Each row is a point on a tangle of strands that fork and nearly touch. The rows are in no order.
In the rows, 128 means zero.
Two points are linked if the straight distance between their rows is under 106.
K_254: [160 124 101 134 123 134  66 189 162 160 128 138 170 149 152 133 129  75
  79 151 174  83]
K_502: [ 88 107 134 164 121  91  71  95  85 123 152 137  95 131  91 128 115 139
 119  64 119  83]
K_31: [ 75  84 131 148 122 149 133  95 115 135  85 132 106 163 123 154 147 146
 147 150  87 189]
K_442: [173 101 144 106 128 100 180 109 119  80 113 106 156 131 169 123 127 154
 119 151  89 116]
K_48: [ 72 132  87 188 152 150 118 114 130 123  86 110 135 146 104 151 113 151
  86  90  62 133]
K_440: [154 176 111 132 116 135 148 161 146 127 242 136 137 132 122 109 119 148
 165 145 156 136]
K_858: [ 88 127 124 189 118  96 108 153 130  99 213 139 109 102 130 115 116 125
  93  97 124  77]
K_750: [ 64 162 144 183 138 165  99 153 111 129 173 137  84 110 123 116 110 126
 124 117 157 125]
K_80: [164 144 136 136 167 174 171 183 168 119 205 162  96 130  82 151 127 164
 137 139 156 120]
K_228: [111 117 164 115 103 131 161  86  62 109  98 116  69  98 166 154 141 178
 136  91 122 101]
K_351: [102 143 100 111 126 120  97  88 116 177  91 156 118 161  64 168 136 103
 115  81 100 114]
K_651: [124 108 151 111  94 170 198 107  87 104  76 124  79  62 154 131 117 126
 150 141  96 109]
K_929: [ 64 197 119 157 142 140  73 154 125 154 166 129 105 115 133 125 119 145
 102  89 159 133]
K_58: [ 77 136  82 152  75 105  80 130 113 158 187 135 152 142 167 124  88 110
 119 102 106 126]
K_51: [103 116 119 174 169 147  70 135 117 147 107 108 157 143  99 115 112 116
  82 116 155 105]
K_122: [207 171 119  86 128 108 114 187 186 141 183 158 141 111 152 119 147 118
 144 142 178 123]
K_7: [158 175 142 147 170 169 142 130 108 103 107  85 162 135 148  77 105 151
 140 145 132 146]
K_5: [122  91 145 113 136 170 133 107 123 142  59 112 141 120  70  88 120  99
 119 150 140 137]
K_83: [143 148 147 128 142  85 134 149 130  99 204 129 127 127 150 135 140 147
 100 123 159  84]
K_593: [141 138  80 103 110 108 149  44 147  96  70 131  99 129  46 154 192 137
 130 114 104 126]
K_722: [117 150 129  94 138 111  40 147 131 177 163 136 133 148 144 116 143 117
 108 123 201 154]
K_295: [125  89 133  83 123 146 144  90 149 128  38 125 113  85  53 108 150 112
 116 132 113 138]
K_885: [157 117 142 141 160 151  92 142 109 125 163 124 149 159 109  94 113 116
 166 161 182 145]
K_624: [132  79 108 103 135 121 139  96 173 119  69  88 163 130  96 106 185 114
 129 168 116 188]
K_677: [101 103  91 178 104 102  99 130 118 126 154 112 179 147 144 115  97 127
  94 100  86 108]
K_396: [121 149 107 201 144 129 128 184 149 102 239 149 119 101 116 113 123 154
  94 123 128  95]
K_626: [186 129  98 165 156 112  93 156 130 115 166 100 213 174 151 116 115 138
 112 140 136 108]
K_418: [ 86 152 124 133 140 148  94 136 125 178  82 133 135 151 152 137 114 131
 117 111 117 177]
K_711: [ 86 165 115 113  72 110 121 135 125 166 149 135 127 132 184 137  99 109
 132 105 117 134]
K_174: [ 94  79  87 166 116 117 104  65 108 126 111 136 125 157  41 144 149 136
 129  99  79 126]
K_471: [152 141 172 119 166  96 154 139 117  91 160 121 102 113 181 146 148 156
 107 125 153  84]
K_376: [169 146 130 137 180 121  80 168 144 124 186 129 146 148 102 116 157 138
  98 138 204 110]
K_820: [ 92 109 105 154 138 141 141  91 125  93  79 106 114 133  90 159 124 158
  78  96  71  84]
K_496: [109 155 141 162 129 147 158 154 102 110 141 126 124 130 206 141  97 139
 147 148  98 128]
K_235: [147  99 116 132 126 130  94 152 153 157 121 126 168 141 114 113 113  62
  83 139 172  77]
K_434: [170 159 169 115 158 159 174 134  99  92 135 115  90  88 178 115 129 155
 178 143 138 134]
K_389: [114 174 129 133 150 146 155 134 129 125  71  94 154 107 172 116 106 158
  89 117  96 126]
K_714: [111  77  84 127 105  87 105 112 147 162 131 119 185 173 115 156 146 100
  86 112 105 119]
K_691: [ 69 181 137 142 141 153  86 137 106 168 104 126  90 144 153 146 105 136
 118  87 135 150]
K_431: [231 170 129  98 162 114 129 182 193 117 155 134 152  98 131 116 145 145
 142 127 174 107]
K_422: [107 148 127  89  68 138 134 112 130 182  91 153 108 107  90 115  95  63
 144  94 125 114]
K_481: [123 151 153 129  95 125 174 130 112 101 172 116 105  98 153 110 117 112
 153 131 141  98]
K_413: [211 132  99 153 142 136 117 165 160  99 161 115 187 170 140 112  96 123
 156 144 141 111]
K_345: [ 98 116 142 130 101  95 125  98  93 110 137 136  85 129 110 151 120 137
 119  77 125  55]
K_609: [111  94  83 139 144 115 113 117 166 159  92  95 185 153  97 146 150 108
  64 120 117 119]
K_339: [ 95  76 147 154 163 157 125 114  97 110  98 118 140 168 124 127 128 156
 133 169 103 180]
K_391: [137 104 160 120 102 162 186 140 124 101  91 148  94 105 153 128 100  85
 146 165 112 103]
K_699: [123  76 137 109 113 154 160  67 109  83  61 107  95 123  87 119 163 182
 133 161 108 174]
K_264: [ 86 105 156 141 125 190 131  91  87 118  81 112 101 127  78  97 106 127
 150 140 131 137]
K_11: [164  91 107  99 135 133 148 125 171 140  73 110 197 100  95  89 151  92
 130 178 110 172]
K_732: [123  90  99  98  86  95  87 127 140 184 138 132 179 165 140 139 125  83
 104 138 133 143]
K_577: [123 116  93 110 157 100 119  98 161 147  62 106 146 146  77 161 156 125
  59  88 109 102]
K_17: [164 147 107 147 141 131  93 201 161 121 158 153 149 150 167 139 127 104
  98 148 163  94]
K_923: [139  87 134 171 152 113  86 156 103  90 224 158 109 157 125 116 115 129
 168 156 145 147]
K_87: [ 84 149 117 118  89 152 155 114 129 157  76 155  90 117  99 152  89  78
 128  94  92  98]
K_617: [131 159 125 149 128 125 121 175 138 123 159 152 134 144 203 150 111 122
 121 144 137 131]
K_993: [102 112 116 139 157 118  38 114 114 177 108 127 141 155  93 149 126 111
  82  85 156 108]
K_779: [126 154 117 184 150 141 145 186 138 108 240 160  96 115 142 150 133 167
 126 136 124 122]
K_797: [ 68 147  94 183 137 162 107 140 131 156  92 111 153 153 142 139  94 134
  99 105  88 146]
K_582: [130 103 150  91 140 130 150  74 106 112  55 101 111 107 112 119 161 193
 124 135 104 171]
K_825: [131 115 137 119 111 119 141 129 142 132 102 120 157 127 130 111 107  91
  96 127 130  97]
K_530: [ 89 143 123 112 105 148 138 120 137 173  70 129 138 123 135 115 116 112
 144 131 100 190]
K_888: [ 96  71 120 168 125 107  72  86  86 144 131 126 131 151  54 111 122 129
 120  88 105 112]
K_669: [110  66 116 137 132 141 162 135 164 116  83 136 142 152 134 154 140  94
 111 180  93 162]
K_331: [ 90 114  92 144  91 118 118  53  93 139 121 141 115 171  58 157 164 159
 156 101  79 154]
K_121: [105 159 124 106 120 150  96 166 140 154 216 164 107 124 102 113 146 115
 118 151 200 147]
K_712: [164 153 129 141 140 139 122 152 140 107 211 125 140 143 104  99 118 130
 171 151 178 131]
K_3: [157 144 144 143 183  95 109 154 143  97 200 118 146 131 123 123 147 157
  85 121 180  78]
K_795: [134 145 144  76  85 105 149  60  94 149  65 124 106  78 108 120 163 182
 149  84 103 137]
K_47: [193 123 141 122 156 151 164 146 130  98  97 125 141 136 168 119  96 135
 171 167  97 156]
K_591: [142 129 107  83  93 103 158  48 126 125  65 134 102 105  67 145 184 168
 142  95 105 142]
K_544: [203 163 123 120 167 147 156 189 202 109 174 136 125 129  93 142 138 169
 136 119 169 110]
K_719: [ 82 156  88 117 101 146 137 108 135 168  84 161 102 147  94 171 124  94
 132  96  79 132]
K_623: [122 142 116 166 171 161  88 129 117 148 103  77 188 142 110  89 114 132
  94 124 146 125]
K_847: [ 83 106  94 134  97 130 135  65 117 121  89 142  84 165 100 183 178 159
 162 122  85 175]
K_130: [135 132 112 179 135 100 107 142 118 109 168 105 195 152 167 108 103 143
  99 121 109  97]
K_564: [173 136 179  97 172 100 143 160 145 112 117 156  99  89 181 149 139 126
 116 141 154 107]
K_525: [103 121  85  92  97 103 126 102 180 169  78 139 122 138 102 168 173  83
 154 118  96 187]
K_824: [103 170 132  91  80  99 117 146 138 174 133 158  93  98 186 143 103  91
 133 102 139 129]
K_404: [185 119 162  89 118 100 178 113 116 101 111 125 148  85 166 108 129 136
 156 153 116 111]
K_976: [112 135 102 118 146 131 140  83 136 115  59 109 114 137  65 154 140 139
  82  84  90  99]
K_290: [163 103 101  91  94 106 107 154 155 181 119 148 196 143 170 127 129  81
 124 161 126 166]
K_293: [113 133 149  93  89 125 108 125 125 174 122 141 121 113 107 102 106  66
 137 124 179 123]
K_534: [148 104 172  92 123 165 171 115  91  99  63 136  84  41 148 119 130 143
 155 157  95 133]
K_120: [120  86 144 138  99  65 115 111  87  98 199 124 139 148 161 128 121 143
 133 120 125 100]
K_941: [108 135  60 133 122 106 117  86 177 114  73 122  98 156 103 171 196  90
 158 126  97 172]
K_426: [153 114 148  96 129 131  97 135 119 161 123 137 149 133 128  93 118  86
 149 153 179 157]
K_59: [167 141 158 132 163 167 169 171 146 103 196 156  73 120 116 146 126 136
 170 152 162 128]
K_960: [ 96 107 142 129  91 113 126  78  70 132 112 134  80 138 131 171 135 176
 134  86 105 106]
K_136: [165 146 167 128 168 161 145 134 106 101 116 116 121 122 147 101 105 145
 167 154 134 153]
K_916: [137  85 144 159 131  94 106 135  96  92 202 149 138 152 150 119 116 127
 147 151 134 117]
K_930: [206 157 154 107 160 132 179 151 133  95 167 120 100  91 167 133 131 165
 209 128 137 149]
K_474: [147 167 169  98 157 107 117 174 142 145 120 163 109  72 192 143 137 120
 124 130 156 132]
K_148: [113 143 112 103 134 107  73 109 126 185 104 120 142 147  94 142 120 106
  95  73 143 115]
K_510: [167 156 162 102 134 131 190 127 108  88 118 107 108  45 181 105 132 144
 144 131 116  96]
K_158: [121 132 163 102 116 135 154  77  82 130  75 103  99 102 144 121 136 180
 140 119 109 148]
K_808: [ 97 150 126 151 124 166 182 123 106 104  98  92 130 115 176 123 104 158
 118 131  69 131]
K_278: [118 133 136 181 164 142 104 171 117 102 216 159  95 135 141 137 126 157
 147 147 145 152]
K_147: [205 118 125 145 151 127 152 149 138  77 150 110 153 171 150 119  89 141
 181 144 120 121]
K_690: [104 117 174 118 107 153 127  97  84 119 109 117  89 118  97  95 111 132
 156 132 154 117]
K_150: [113 156 162  86 116 100 117 150 133 175  84 163 110  73 184 147 130 119
 126 105 123 144]
K_902: [107 201 141 113  97 108 163 132 129 140 185 100 115  77 155 102 131 137
 128 105 162 108]
K_856: [127  73 143 119 106 143 176 138 141 123  89 157 129 132 143 139 115  85
 136 177  90 149]
K_846: [177 171 124 108 134 122 167 165 157 123 245 127 126 129 140 144 136 180
 176 128 150 148]
K_497: [128  86 103  83 120 114 155  80 176 101  43 127  97 108  50 147 179 110
 105 123 110 119]
K_453: [ 99  81  94 141 129 110 120  77 145 120  97  82 151 173  94 126 185 139
 137 146 108 187]
K_205: [159 103 171  78 109 106 110 144 121 159 115 171 139 114 150 110 130  86
 159 162 150 162]
K_729: [100 127 152 124 116 138 115 155 130 135 210 166  83 122 111 126 121  99
 142 151 193 127]
K_325: [198 151 105 125 119 133 146 153 151 131 129 109 210 137 151  85 103 103
 139 150 128 129]
K_662: [130 112 175 119  94 137 167 106  83  90 148 119  78  96 127 108 135 127
 166 139 155  90]
K_66: [128 115 130 109  90  72 166  97 104 112 128  96 162 136 157 125 129 154
 108 116  93  92]
K_622: [116  85 133 169 170 153 124 144 129 113  96 136 155 166 145 145 109 122
  99 168  97 144]
K_327: [147 155 136 106 155 125  80 164 142 156 184 142 127 139 121 112 151 122
 112 148 214 140]
K_39: [ 89 109 105 108  99 133 135 118 167 179  79 136 135 134 127 143 153  91
 144 144  96 204]
K_195: [107 101 156 122 118 112 142 124 112 115 115 136  99 124 151 147 113 117
 106 114 125  74]
K_381: [167 115  96 111 128 131 134 153 178 165  79 129 213 109 143 110 139  93
 121 170 101 169]
K_41: [132 182 131 143 158 148 123 137 123 136 100  87 166 121 143  88 108 140
  96 119 139 130]
K_46: [134 103 133 114  77  64 146 111 110 110 172 114 160 145 151 122 119 126
 116 121 123  79]
K_832: [174 146 147 144 175 161 160 165 146  90 185 128  84 136 143 154 112 170
 203 139 151 156]
K_602: [ 69 141 155 159 115 164 127 142  96 124 187 141  77 113 118 113 111 110
 166 144 158 131]

A fork is a point with three links. Follow the links from the first point to the second and name the forks in between, in order.
K_120 / K_148 | K_434 K_136 K_41
K_41 / K_711 | K_136 K_413
K_426 / K_136 | K_41
K_228 / K_626 | K_345 K_41 K_136 K_413
K_976 / K_3 | K_418 K_327

A fork is a point with three links, a tip a point with one. Leave the first point through the second and follow the links. Name the first fork or tip that comes.
K_711 / K_824 | K_327
K_609 / K_714 | K_453
K_120 / K_46 | K_434
K_345 / K_502 | K_534
K_824 / K_711 | K_413
